Points on a hilly landscape, in no order, each with its height.
From any point a ball takes the steepest step (drop divided by distance) to one of its 2 nearest points. It stops when none of these is lower. Distance is the straight distance between rows; heights are no part of it.
(273): 5 36 -40 35 9 -16 5 9 0 -7 0 2 5 -15 1 -18 0 -26 -3 -25 9 -6 -8 -7 10 -4 -64 -6 -15 8 -15 -22 4 13 18 3 -13 26 4 -27 6 -2 -10 26  (h 696)
(873): -31 5 2 3 37 14 20 -8 -9 5 -40 22 -16 16 32 -4 10 -12 3 2 18 0 -20 -10 9 2 -8 9 4 -14 -18 38 -41 -1 -18 10 8 2 9 17 5 -8 -4 29  (h 253)
(217): -14 -1 -9 19 -35 20 16 -13 17 3 4 24 1 4 -9 2 7 10 -19 25 4 -5 -30 -33 -13 -37 -28 -14 27 -17 -8 31 -35 -24 9 -19 -6 1 -14 8 3 -5 19 -4  (h 436)
(987): 38 31 -25 -8 -5 -10 1 -22 -24 17 28 -13 -6 14 -9 -10 -4 -5 -17 -22 29 -26 -1 17 1 -3 1 -15 -9 0 -1 -22 -8 -63 -3 -13 9 15 16 33 25 20 8 1  (h 382)
(884): 7 6 18 3 -4 -7 -11 2 21 4 23 -11 -16 -17 -11 -5 34 -6 -12 -18 -1 -15 -3 13 13 10 6 -3 4 37 3 -16 -19 13 13 -6 -5 41 -32 8 23 -35 23 -21  (h 467)
(830): 17 21 -29 -5 -35 -6 -33 -25 -15 10 24 -9 4 -5 -35 4 -27 12 13 -24 7 7 -15 -21 11 4 11 -33 5 -9 15 4 -19 1 -17 -7 -1 2 -3 0 -10 15 -3 14  (h 250)
(1025): 5 10 -8 -30 19 4 10 14 -36 -14 -12 -9 15 -4 2 -2 -15 8 17 -16 -4 -23 1 12 5 14 39 9 2 7 2 -6 15 -3 -58 14 26 -24 30 36 -4 11 -36 5  (h 643)
(474): 28 -39 -13 30 -25 -1 13 -6 16 6 2 0 0 -37 -10 -22 6 25 -22 -7 -20 17 -69 18 3 -1 -14 38 23 10 -5 16 -22 -11 36 21 1 0 -13 -28 18 -46 0 35  (h 277)
(374): 20 -14 -1 21 -1 -26 23 -14 0 4 -1 -21 0 5 10 -5 -15 12 -11 -15 -33 2 9 19 -1 5 4 14 -10 -26 32 -42 32 24 -20 -14 10 -9 12 -20 -1 30 14 0  (h 351)
(912): 10 -6 -15 -31 -5 -37 -18 -4 -2 12 61 -41 -11 -27 -39 -3 -10 3 -22 -30 -6 -44 -24 26 47 35 9 -11 -13 32 -11 -29 0 31 31 4 -15 39 12 -5 19 1 21 -8  (h 470)
(62): -21 16 -4 -42 -28 -27 31 24 -10 -14 8 30 -15 8 24 -21 0 12 -15 -4 37 -10 7 33 34 6 -27 -44 4 -25 -2 28 -16 8 -26 -4 18 -18 3 7 14 -3 6 32  (h 265)
(910): 38 -21 25 30 -17 12 -5 15 15 1 -31 25 3 10 33 23 12 -8 -7 28 -9 34 7 -27 -22 -30 1 15 31 -25 18 26 16 -11 -10 -12 -1 -25 12 -34 -13 -1 7 -7  (h 461)
(352): 31 -5 26 16 -13 43 -7 -6 32 1 -23 26 11 11 31 -3 37 -6 20 36 -6 45 18 -2 -56 -22 10 29 -6 -10 11 0 11 2 30 19 -19 2 11 -21 -12 -20 1 -1  (h 499)
(988): 8 -29 -10 33 -14 6 -14 2 20 -28 24 -17 16 -7 -28 -3 -14 24 18 -2 -30 30 -23 -17 -22 13 30 40 10 13 -9 -13 17 15 10 25 -12 -41 -6 -15 -14 -24 -35 -7  (h 317)
(124): 13 -25 25 -5 -16 -11 -33 6 7 -9 17 -18 22 3 4 16 -16 2 4 -4 -3 45 24 -30 21 -25 7 -42 30 6 -19 24 -9 -51 14 -25 22 -3 -1 1 -18 11 -16 8  (h 654)
(206): -14 7 -13 38 22 6 -23 8 2 -11 -13 -6 16 33 10 15 -5 -21 28 7 -6 22 35 -22 -24 5 4 21 -26 13 9 -34 42 9 -12 8 -12 -13 13 -8 -31 -14 -36 -13  (h 594)
(394): -20 -41 -16 23 36 -15 2 -28 -3 7 6 -18 -10 -13 -35 12 -4 15 -15 -17 -18 4 -44 5 17 23 -6 31 -5 12 -15 -13 -1 -20 43 17 12 4 -15 13 -9 3 -1 12  (h 130)
(750): 31 -3 -10 32 -15 0 -35 -10 8 -15 23 -12 -6 15 -27 21 -6 2 7 -15 -12 19 -18 -19 -35 16 36 35 19 6 20 -29 27 -19 -1 20 -26 -18 -7 15 12 -1 -13 -10  (h 252)
(403): 46 -19 24 -8 1 22 -14 8 -9 8 -15 2 5 -71 -4 -4 26 -5 -1 -11 -14 1 -57 -14 -4 -3 15 14 37 18 16 16 -19 48 -5 12 -3 32 10 -14 -13 -32 13 10  (h 315)
(283): 37 12 19 -4 2 -27 -8 9 2 -11 -3 18 -34 28 4 3 5 -20 -28 -19 31 1 -9 -10 24 8 -7 8 34 -3 28 33 0 -31 -21 -8 8 -4 10 22 35 3 31 6  (h 546)
(619): -28 15 -4 17 -16 11 26 -2 14 9 -9 18 4 -10 22 -36 -37 24 22 30 -13 7 -13 -18 -22 -42 -5 13 7 5 15 6 5 -17 -40 8 22 -2 -9 -4 -7 -19 -12 17  (h 602)
(51): -25 2 14 -7 6 21 9 -3 -11 -2 -28 22 28 -24 26 -18 35 4 14 20 -4 22 8 6 -13 7 3 10 -26 10 -24 16 -11 21 -6 7 1 -4 -14 -5 -38 -39 -23 1  (h 596)
(618): -40 7 23 -7 1 8 31 19 -2 -13 -12 18 6 4 31 -38 43 -9 -15 30 0 8 11 30 -2 -13 -3 1 -26 23 -25 7 -7 1 -9 -6 3 10 -43 14 0 -54 -2 -21  (h 573)
(952): 20 -6 9 -5 2 -3 -5 21 10 3 -22 29 0 4 26 26 11 3 -19 21 14 18 21 -2 -2 -18 -26 -12 5 -6 16 9 25 -40 37 -2 28 -9 1 -16 3 15 1 -6  (h 500)
(629): 11 -3 0 -9 -38 18 -3 -17 8 7 22 -6 12 -78 -18 -7 0 26 -7 4 -27 -31 -59 2 -9 -16 13 0 39 36 21 -9 -15 44 1 3 -15 42 -8 -3 -8 -26 17 -6  (h 243)
(1139): 3 38 -32 5 -7 2 22 16 13 -1 7 4 1 -21 -12 -49 -12 3 -3 -11 -3 -40 -39 14 -3 -23 -37 -3 -2 25 -19 -12 -4 22 16 20 -41 21 -1 -35 17 -13 5 22  (h 711)
(1017): 50 -1 16 -22 9 -30 -38 -4 -14 2 38 -33 -2 -1 -20 26 20 -20 -23 -43 5 -9 4 37 40 51 38 -7 -15 15 -12 -13 5 13 19 -2 -16 19 18 6 16 7 21 -13  (h 514)
(680): -26 12 2 -35 -32 -16 12 19 20 -8 13 22 -20 15 0 -27 -3 24 15 16 18 5 20 24 0 1 -5 -20 -17 -21 15 5 -1 26 -14 8 -14 -24 -9 -1 20 -4 6 3  (h 349)
(61): 26 43 -20 2 -1 -3 11 19 -29 -17 -7 -7 20 25 6 -18 0 -33 -5 -11 26 -19 3 -4 1 -9 -5 -28 -1 -19 -26 30 -15 -23 -57 -16 -18 -12 39 9 5 27 -13 1  (h 428)
(960): 0 -11 -12 11 -21 20 27 -26 -7 -11 -11 20 29 -45 -1 -1 23 36 6 11 -7 8 -38 16 -15 15 1 15 2 -9 -19 12 -20 31 17 12 -10 -13 -18 -10 -30 -42 -21 1  (h 621)
(1123): -17 -10 1 -3 3 -28 41 24 4 -8 -2 21 -26 3 -1 22 0 21 -27 11 17 -1 10 19 25 4 -49 -14 22 -7 17 -4 21 -21 27 -5 47 -34 -7 5 21 16 12 9  (h 520)
(931): -11 -30 16 -10 4 -3 -11 23 -2 -28 -16 1 32 3 31 15 8 16 8 -6 -5 43 23 -25 11 -14 3 -23 16 1 -28 45 8 -19 8 -12 31 -42 4 -24 -39 -2 -33 6  (h 629)
(927): 8 13 -2 13 -46 -17 -8 -16 34 -32 36 0 15 -11 -2 -11 -9 14 26 -21 -11 34 6 6 7 13 8 5 -1 -11 -22 -5 8 18 1 22 -22 -40 -3 -26 0 -8 -32 27  (h 383)
(106): 26 -50 -23 22 -1 -18 30 44 -3 21 -19 -3 -25 15 -16 -12 -7 10 -45 0 -27 -5 -29 9 -1 3 -15 49 10 0 17 7 39 -35 1 -12 34 -29 2 -47 7 -6 18 -6  (h 373)
(1045): -31 3 11 -37 -8 9 8 10 8 -4 34 -12 -4 -3 -15 3 -28 23 -6 31 2 -10 35 -2 4 -22 -6 -37 7 19 -11 -16 14 -49 33 -25 31 -3 -14 23 8 22 16 -35  (h 479)
(1105): -31 28 9 15 24 -12 -5 -15 7 6 -16 6 1 -34 14 -1 -20 -17 23 -4 -6 -8 4 -3 16 -8 -40 -14 5 17 -1 -18 -16 34 6 4 -1 36 -9 -8 -11 3 -6 26  (h 679)
(697): -30 10 -38 -5 -4 1 19 28 11 14 -2 7 -7 -12 -17 -35 -4 30 -5 16 14 -17 -22 9 -5 -21 -64 0 -30 12 -14 18 -4 18 37 17 -15 5 -17 -42 -5 -27 8 19  (h 726)
(639): 2 -10 -9 21 30 31 38 11 -9 28 -40 9 -14 13 6 -10 -12 -4 -12 23 -14 -39 -22 -11 -16 -24 -21 18 -1 -21 9 7 -2 7 -23 -14 -15 10 28 -19 5 21 32 5  (h 549)
(386): -5 -2 9 -17 12 0 29 32 10 -9 19 -9 2 34 -1 -12 -5 5 -22 13 5 -3 39 19 1 -9 -11 -12 -11 17 -35 -21 16 -59 28 -16 21 -29 -4 27 26 10 -8 -28  (h 513)
(78): -16 -19 11 -18 -12 6 26 9 6 -21 -6 24 12 -32 12 18 -9 27 13 9 -14 -6 -3 5 12 12 1 -24 22 -31 5 25 -11 71 7 -8 -9 -28 7 -14 -28 11 -2 8  (h 401)
(899): 12 14 -10 -21 -4 32 -4 -6 -1 28 3 24 -12 -14 -18 4 13 11 3 13 22 -39 -28 -4 -6 -27 -15 -10 4 -3 17 26 -33 -6 19 3 -15 32 -1 7 9 -1 32 5  (h 476)
(297): 32 -25 -6 9 12 -34 14 -25 16 14 2 -19 -16 -20 -11 -20 0 6 -25 -47 -14 12 -38 23 26 27 -11 25 -9 0 -9 -6 -11 -13 44 29 -10 7 5 -28 27 -5 5 22  (h 210)
(760): 54 -5 -2 17 -5 -27 2 -3 10 5 36 -40 -5 3 -22 -6 -25 -7 -20 -27 -16 -19 -6 0 2 8 0 5 -4 -5 20 -49 14 9 10 -12 -17 0 38 -19 26 46 20 -3  (h 403)
(737): -13 -13 -34 37 -23 12 -15 -1 2 16 9 -15 -12 5 -41 -21 -7 21 -8 31 -25 12 -39 -33 -52 -8 -12 43 -12 36 33 -22 22 3 16 -9 -12 17 -33 -28 -9 -44 7 -16  (h 63)
(104): 0 3 -16 -22 1 -19 21 -17 -29 25 7 -7 -6 9 -6 4 20 11 -11 -12 17 -19 6 53 13 23 -3 0 -33 -4 7 -31 4 -18 -4 -16 30 9 -9 14 8 1 17 -8  (h 416)
(304): -46 28 -3 -4 23 -8 19 -2 -19 3 -43 4 -17 18 46 13 -19 -40 10 -12 13 0 27 1 17 3 -15 -19 -1 -35 7 19 -32 17 -50 7 30 14 6 26 11 33 -9 36  (h 320)
(46): 16 15 -3 -11 35 -9 -5 11 -14 -33 -3 -2 1 16 5 27 -8 -8 3 -13 29 -2 27 11 6 32 15 -1 6 -5 -10 -9 35 -28 21 12 7 -40 19 31 14 47 -27 -2  (h 585)
(449): 61 -26 21 16 -40 10 6 21 10 2 -8 25 1 -21 18 -9 34 -1 -18 19 -19 28 -21 -10 -27 -16 -1 21 21 2 25 17 7 10 -3 -7 -12 -11 2 -55 10 -43 12 -16  (h 419)
(216): 23 3 -16 27 -4 6 -16 -35 -6 0 7 -2 -7 -18 -32 28 -16 11 23 -21 -9 0 -29 -4 -16 33 49 47 12 -17 4 -25 9 13 -12 39 -14 -19 21 41 -8 15 -27 -1  (h 318)
(186): -15 -35 -15 15 -9 -14 24 -42 2 12 19 -32 -8 -5 -26 -26 -27 28 -1 -8 -41 -14 -23 19 4 29 32 28 -28 -9 14 -41 4 39 -13 8 -7 5 -20 -3 -3 13 17 -10  (h 280)
(223): -5 63 -18 -6 11 -2 20 -6 -42 -9 -24 0 -4 28 21 10 -2 -49 -5 2 38 -27 20 3 6 11 -11 -30 -12 -33 -8 12 -20 -7 -37 -14 10 16 29 40 28 38 -6 5  (h 381)
(577): -19 22 -16 -40 12 22 -31 -7 -32 30 -15 -19 31 2 -11 -3 -2 8 12 13 21 -13 13 -8 -11 -8 -1 -28 -26 6 -21 20 -34 -14 4 -17 5 41 -5 0 -36 10 3 -4  (h 498)
(72): 0 32 -7 -39 13 8 -55 -17 11 22 4 10 -6 7 7 26 -19 -6 30 -2 38 -1 35 0 2 3 -6 -27 -8 -8 11 8 -11 -6 41 7 -5 23 5 5 -2 33 9 23  (h 551)
(1062): -13 28 17 -20 -6 12 -1 -1 -5 6 -4 2 27 -38 18 -12 -35 14 24 -7 -6 -11 17 8 18 -35 -9 -25 28 5 6 -9 -15 2 -22 -13 21 20 12 0 -11 29 -11 21  (h 657)
(901): -18 -5 17 -34 28 0 -29 17 -3 -15 -12 -11 9 24 14 33 6 -17 25 -3 21 24 55 3 13 12 -10 -34 -20 -2 -28 19 15 -10 26 -6 12 -17 3 -10 -25 8 -25 1  (h 600)
(1109): 5 20 -12 -2 18 -1 0 36 -32 -27 -14 -10 23 29 11 17 3 -18 24 -11 4 6 21 4 -24 27 24 21 -21 5 10 -16 47 31 -49 16 -2 -27 29 7 -13 -3 -27 -8  (h 617)
(1001): -3 19 -11 -9 13 32 -56 -27 -1 28 -4 -5 21 -2 -6 28 -4 -8 35 11 11 -1 19 -20 -23 1 -5 -23 -16 -1 3 -7 -14 4 18 9 -34 44 3 3 -32 4 -7 7  (h 527)
(496): -2 -26 32 -25 7 -22 -41 2 -2 11 17 -31 12 -25 -8 -4 -16 22 11 -11 -26 29 26 -5 22 -21 24 -7 13 53 12 -23 12 -10 -3 -13 36 31 -16 -6 -18 2 -5 -2  (h 316)
(671): 1 0 -5 -33 9 6 -12 37 1 -29 2 -9 41 12 9 -19 14 5 8 -2 12 9 38 21 -2 -10 8 -17 -35 28 -35 -4 34 -14 14 0 -6 -23 -1 -27 -20 -10 -24 -23  (h 571)
(1122): -38 7 -13 14 -13 0 19 -5 23 -12 8 33 -14 -10 4 13 -29 36 18 16 1 5 10 -9 3 -10 -27 1 21 -19 12 -8 12 -24 27 23 26 -29 -11 23 3 20 -18 24  (h 480)
(654): 14 -2 6 33 3 -2 22 -42 -16 -11 -26 19 -6 5 19 37 29 -23 -3 5 10 -9 -15 -6 -5 29 24 7 13 -60 19 16 -17 46 -27 3 -11 -7 6 13 -6 31 2 5  (h 434)
(224): -52 1 -6 -7 -16 15 -8 -14 -8 5 2 13 1 -9 -16 -1 -6 18 8 19 4 9 -24 -48 1 -15 -7 -23 6 5 -3 41 -38 12 -26 -5 7 8 -33 13 -22 -35 -9 0  (h 386)
(1082): -20 33 -34 35 -35 -16 -4 -39 -28 -6 16 19 15 -14 -9 30 17 -4 17 -6 3 23 7 9 6 41 0 -5 -14 -16 -25 -23 -5 21 -6 17 10 -20 -30 28 -18 -33 -27 2  (h 251)
(1142): 37 -10 -8 32 -4 -10 -15 -13 20 4 27 -29 -8 -23 -16 5 -8 -5 -12 -16 -32 2 -26 -4 -8 21 -4 6 -1 13 23 -42 3 39 31 0 -37 30 10 -37 12 3 21 -3  (h 445)
(1091): 18 4 -1 25 -10 4 8 -20 9 -11 36 -24 9 -31 -19 0 24 -25 -29 -9 -28 -33 -36 7 -8 27 6 13 5 21 -4 -39 -12 45 21 7 -37 41 -11 3 11 -26 17 -35  (h 482)
(172): -43 -27 28 -12 2 -24 -9 0 20 4 6 -20 -19 12 3 28 -24 -6 1 20 -4 16 63 -3 26 1 0 -44 -3 0 -1 -14 7 -6 18 -33 41 -1 -23 15 -6 21 13 -17  (h 429)
(1012): 3 -21 36 28 27 0 -24 -32 30 28 -21 -7 -8 -26 14 23 7 -7 7 11 -20 36 18 -16 -13 -13 -2 12 -5 11 8 -32 -5 17 42 -3 -3 36 -18 -16 -24 -4 23 5  (h 554)
(703): 47 -2 30 17 -17 29 -12 8 4 -19 -2 10 14 -42 0 -1 53 -21 -3 8 -22 8 -29 -7 -43 -9 9 16 21 13 0 -2 -11 50 7 10 -40 22 -3 -15 2 -48 7 -19  (h 370)
(842): -7 14 11 30 4 22 5 -20 18 -2 -7 20 7 -23 16 -26 -2 -2 5 4 -28 7 -20 -6 -25 -35 3 33 7 24 -3 -15 -11 -15 0 17 -10 16 -11 10 6 -26 -11 8  (h 579)
(178): -15 -6 7 -36 -36 -34 4 18 23 -21 13 23 -1 36 18 0 -4 19 6 11 25 39 47 7 4 1 5 -36 -11 -36 5 25 22 -18 -12 -11 27 -56 -2 -17 -2 12 -20 2  (h 430)
(194): 7 -22 -8 23 23 32 15 -12 -5 12 -22 7 0 -14 -11 29 12 -15 -10 20 -6 -27 -14 -16 -11 15 -20 8 -8 -33 0 13 -4 41 31 -14 -28 -2 18 -41 -17 24 12 -6  (h 521)
(948): 3 5 5 -24 13 -15 -3 13 23 -19 20 -35 21 28 5 -35 -14 -2 3 -15 4 18 50 24 1 -29 -5 -14 -21 20 -50 -18 20 -49 20 6 -8 -19 8 -2 14 29 -16 -8  (h 542)
(675): 12 12 10 -6 -2 -13 2 0 -9 -19 -11 -16 30 37 22 -21 -1 -22 10 -8 -2 19 40 11 -2 -5 10 -30 -20 -31 -32 21 -2 -7 -41 -16 -4 -23 26 -13 -12 31 -9 8  (h 471)
(761): 3 27 10 -32 35 11 7 16 -11 -10 -9 10 3 3 26 14 -24 -13 32 -15 20 -22 30 25 -7 19 26 13 14 1 17 -22 11 -12 -14 19 10 -17 21 60 22 35 -24 -3  (h 616)
(65): -44 -22 21 -11 -10 9 -2 -52 -4 25 5 -2 1 -23 5 7 -9 14 3 7 -8 11 -10 -14 17 1 24 -21 31 -17 -11 26 -59 5 -19 -16 15 19 -36 38 -37 -11 4 -1  (h 385)
(845): -9 -8 19 -21 32 -8 12 19 -32 -15 -36 -17 -1 66 27 8 10 -46 0 7 19 4 40 1 0 5 32 -13 -25 -37 -21 34 1 -15 -45 -26 -6 -20 37 12 7 40 -8 -17  (h 511)
(291): -4 52 -30 -26 -1 18 -33 6 -9 4 0 34 -1 -9 -3 32 11 -9 1 11 56 -14 6 -10 -2 -6 -31 -50 11 -3 6 21 -26 -18 26 -4 -10 18 5 8 -1 6 3 21  (h 516)
(459): 1 -32 -9 22 19 -10 -7 9 -17 17 -24 -22 -7 41 -4 -5 27 -18 -32 4 1 22 3 -24 15 -15 -8 10 -19 7 -23 19 7 -43 -11 -28 16 2 -9 -14 -15 -23 -6 -12  (h 437)
(123): -13 -15 33 -21 19 1 -18 15 5 -16 -8 4 -7 -19 4 18 -2 -4 21 -4 3 8 10 -9 29 8 21 -10 24 9 7 18 -2 44 -12 -3 2 2 -12 4 -19 -14 -4 -7  (h 321)
(821): -11 -5 -13 30 -39 16 -36 8 36 -18 15 -9 -22 33 -26 13 0 13 10 22 -17 28 -9 -33 -52 -10 13 34 -8 21 28 -20 29 -5 30 11 -25 -4 -32 -6 10 -34 -2 -30  (h 158)
(623): -22 -31 9 2 48 9 -12 20 0 -3 -25 -21 8 57 -1 -5 4 -19 9 16 -7 19 34 -3 -18 8 21 26 -52 -3 -17 5 38 0 -3 3 -5 -13 9 -5 -23 -11 -9 -18  (h 572)
(244): -15 -35 9 -12 16 -11 8 -33 2 20 32 -41 0 -15 -27 -12 -29 30 -11 -12 -28 -14 -17 15 24 11 26 14 -6 16 -19 -21 -8 -3 16 3 8 8 -11 13 5 26 8 -4  (h 207)
(804): 20 10 -11 40 15 8 -1 -33 1 -17 -13 29 -26 9 -7 48 9 -20 1 -15 9 -17 -30 -13 -8 40 7 38 17 -41 24 -6 12 19 10 32 -12 -8 19 39 5 17 -1 3  (h 378)
(255): -16 40 -32 12 -54 -24 -35 -43 -14 14 20 14 -3 -1 -27 33 -26 -9 28 -16 15 15 21 1 19 32 20 -25 -4 -30 0 -11 -23 5 -15 14 5 -4 -19 29 -9 17 -7 27  (h 141)
(111): 2 14 11 -2 11 19 11 14 24 -22 16 -1 1 1 -2 -25 -8 -4 12 1 -18 -19 -1 4 -14 -12 15 18 6 15 -10 -20 20 6 -16 6 -28 -1 4 15 11 4 -13 -10  (h 552)
(573): -11 14 -32 4 -28 -5 36 53 -1 -4 -2 23 6 14 -3 -27 -5 12 -24 16 13 -12 -2 0 5 -10 -56 -20 -12 -4 -14 20 11 -8 5 -16 2 -35 8 -46 2 -8 -5 5  (h 742)
(713): -7 -1 16 -16 -28 8 12 0 -3 14 -18 18 17 1 29 -25 -18 29 8 13 -2 2 13 -4 1 -37 1 -22 17 -34 21 21 -22 -27 -45 -15 27 -1 7 -11 -7 23 5 26  (h 631)
(795): -29 20 -29 32 -23 -17 23 -26 13 -19 31 16 -5 -25 -5 -11 -37 25 35 -13 -13 5 -7 5 14 7 -19 7 12 10 -5 -20 2 22 10 33 8 -17 -13 5 7 -4 -37 33  (h 438)
(265): 37 -10 11 -1 31 -22 -22 -1 -18 -18 6 -8 -11 14 -14 45 23 -27 -22 -34 18 0 8 14 24 58 27 15 3 -3 1 -15 28 -7 10 7 5 -9 16 25 12 17 1 -26  (h 550)
(667): 4 -51 36 -11 12 -3 -32 8 14 6 -5 -15 -25 -22 -13 1 1 4 5 -22 -21 18 -18 -26 16 -3 27 17 17 35 24 3 5 10 -25 -10 21 8 -4 0 -2 -26 9 -10  (h 244)
(314): -13 -37 10 6 2 10 -4 4 11 15 3 -20 -13 -12 -27 -20 -18 38 -3 20 -33 -11 -46 -24 -19 -16 25 41 6 28 29 -17 14 13 -16 -1 -2 22 -14 -17 -4 -18 23 -20  (h 154)
(1086): 12 33 6 -13 -22 -9 35 29 -1 -23 14 8 -5 24 10 -36 -7 -26 -11 -1 14 -31 8 0 -5 -7 3 -32 -1 -16 6 -5 0 25 -72 -4 -31 -22 33 8 37 18 10 -6  (h 477)
(797): -8 -4 22 -28 8 -21 -11 8 3 24 37 -42 -14 -9 -29 -17 -1 3 -27 -15 0 -36 -7 6 34 -6 -4 -15 -13 56 0 -16 -8 4 23 -18 6 45 -22 4 32 -1 46 -27  (h 425)
(958): -22 -8 21 -8 26 35 5 -43 -2 24 -23 15 5 -17 25 12 5 12 20 9 -2 -2 7 -4 -15 -4 24 10 5 -25 12 9 -32 0 -14 6 9 18 -2 28 -17 15 6 12  (h 319)
(201): 8 -12 43 4 8 21 -6 -7 38 14 -19 4 12 -9 33 -17 27 0 14 19 -17 29 42 9 -27 -35 -17 7 -17 3 -4 -12 -6 0 33 -3 -8 20 0 -32 -4 3 24 -3  (h 528)
(790): -12 -13 41 -18 15 -28 -32 2 16 10 27 -46 -14 -10 -6 11 -21 -6 1 -15 -3 5 29 -11 39 -14 -3 -33 14 33 3 -13 -8 -6 14 -30 25 27 -6 -4 17 18 25 -5  (h 372)
(527): 5 -34 -29 35 6 5 14 35 -25 15 -33 -2 -13 15 -10 -2 26 -7 -35 25 -18 5 -29 -20 -20 -13 -15 45 -13 21 1 -4 40 -40 -9 -13 19 -2 -12 -21 -9 -44 4 -24  (h 408)
(980): -38 23 -11 -39 9 8 14 16 -9 -10 0 36 -10 12 19 -21 -3 -1 11 -16 31 -14 -2 22 26 2 -11 -10 4 -8 -23 43 -30 -21 -16 15 9 -5 -6 41 17 -16 -15 33  (h 173)
(289): -4 10 -1 9 -8 10 40 47 6 -38 5 9 5 28 3 -10 -7 -20 -5 2 -3 -29 4 -15 -11 -13 -3 1 12 -1 -5 9 42 28 -33 -1 -29 -39 22 -6 17 -1 -14 -17  (h 518)
(168): -39 24 -32 9 -7 12 2 -13 -15 -8 8 16 -4 17 -12 21 1 -4 13 6 7 -9 13 -5 -7 16 4 -2 -4 1 0 -6 7 2 -8 9 4 -18 -24 46 -8 -24 -21 -15  (h 314)
(506): 48 -52 -5 23 -29 -9 2 17 15 22 -12 -11 -11 -7 -9 -29 -19 27 -22 4 -25 17 -47 8 -12 -8 0 40 28 6 20 -2 5 -37 -2 5 19 -27 -1 -61 29 -19 1 10  (h 330)
(50): 26 12 24 1 -6 3 -15 -16 18 -12 24 5 -14 15 14 1 29 -23 -16 -11 7 -6 -1 8 17 4 8 0 13 -2 0 10 -30 -24 15 0 -28 14 -11 27 33 -1 31 -18  (h 506)
(878): 34 33 -17 -14 -19 -16 -31 -31 -16 18 29 -4 10 -13 -16 12 -3 -4 -9 -39 32 -22 -15 1 28 0 -1 -23 8 -13 -15 16 -30 -26 21 2 -14 27 30 17 5 33 0 22  (h 327)
(481): 13 9 1 -2 37 -6 0 2 -23 33 -22 10 -23 21 0 11 -10 -11 -2 3 27 -20 -14 -18 -4 -4 -4 15 11 -9 43 8 2 -26 -28 -6 9 10 18 7 11 32 29 10  (h 576)
(547): -8 -6 22 -13 -4 32 38 0 20 3 -6 29 -14 14 29 -28 47 -11 -11 20 8 -20 -4 29 -5 -19 1 8 9 -8 -8 23 -24 -17 -1 2 -25 4 -18 28 34 -31 23 -11  (h 543)
(798): 6 -18 3 3 5 12 13 12 -20 -12 -38 22 -1 1 0 26 30 -17 -5 8 2 -20 -8 5 -3 20 5 -8 -10 -48 14 36 3 67 -8 0 -29 -22 30 -16 -5 12 4 -9  (h 485)
(634): -41 15 -14 -16 32 9 10 -10 -28 31 -12 -3 -5 5 -11 -1 -14 4 18 18 -2 -17 12 12 -9 6 0 20 -32 18 13 -21 10 -4 -5 4 26 21 -21 26 -15 1 -3 -18  (h 369)
(367): 0 -4 -24 -23 9 12 -28 11 -21 13 -18 -11 20 15 -15 8 18 9 -16 3 20 10 1 -18 12 -21 -19 -28 -8 20 -22 35 -13 -44 25 -19 19 6 -10 -27 -32 -15 -5 7  (h 468)
(785): -13 -7 16 5 35 -10 25 25 -22 -4 -28 -6 -4 57 31 -13 14 -45 -7 14 0 -10 56 16 -18 12 12 7 -41 -10 -7 -10 28 3 -26 -18 -7 -12 18 6 0 14 2 -31  (h 544)

Two balls start at each pair of points below. Name the first point that both come to, or write never.
(619) / (899) => (873)
(291) / (273) => (873)
(1091) / (1012) => never

For each start below, name the point where the ball stops.
(713) => (980)
(1109) => (980)
(201) => (629)
(72) => (980)
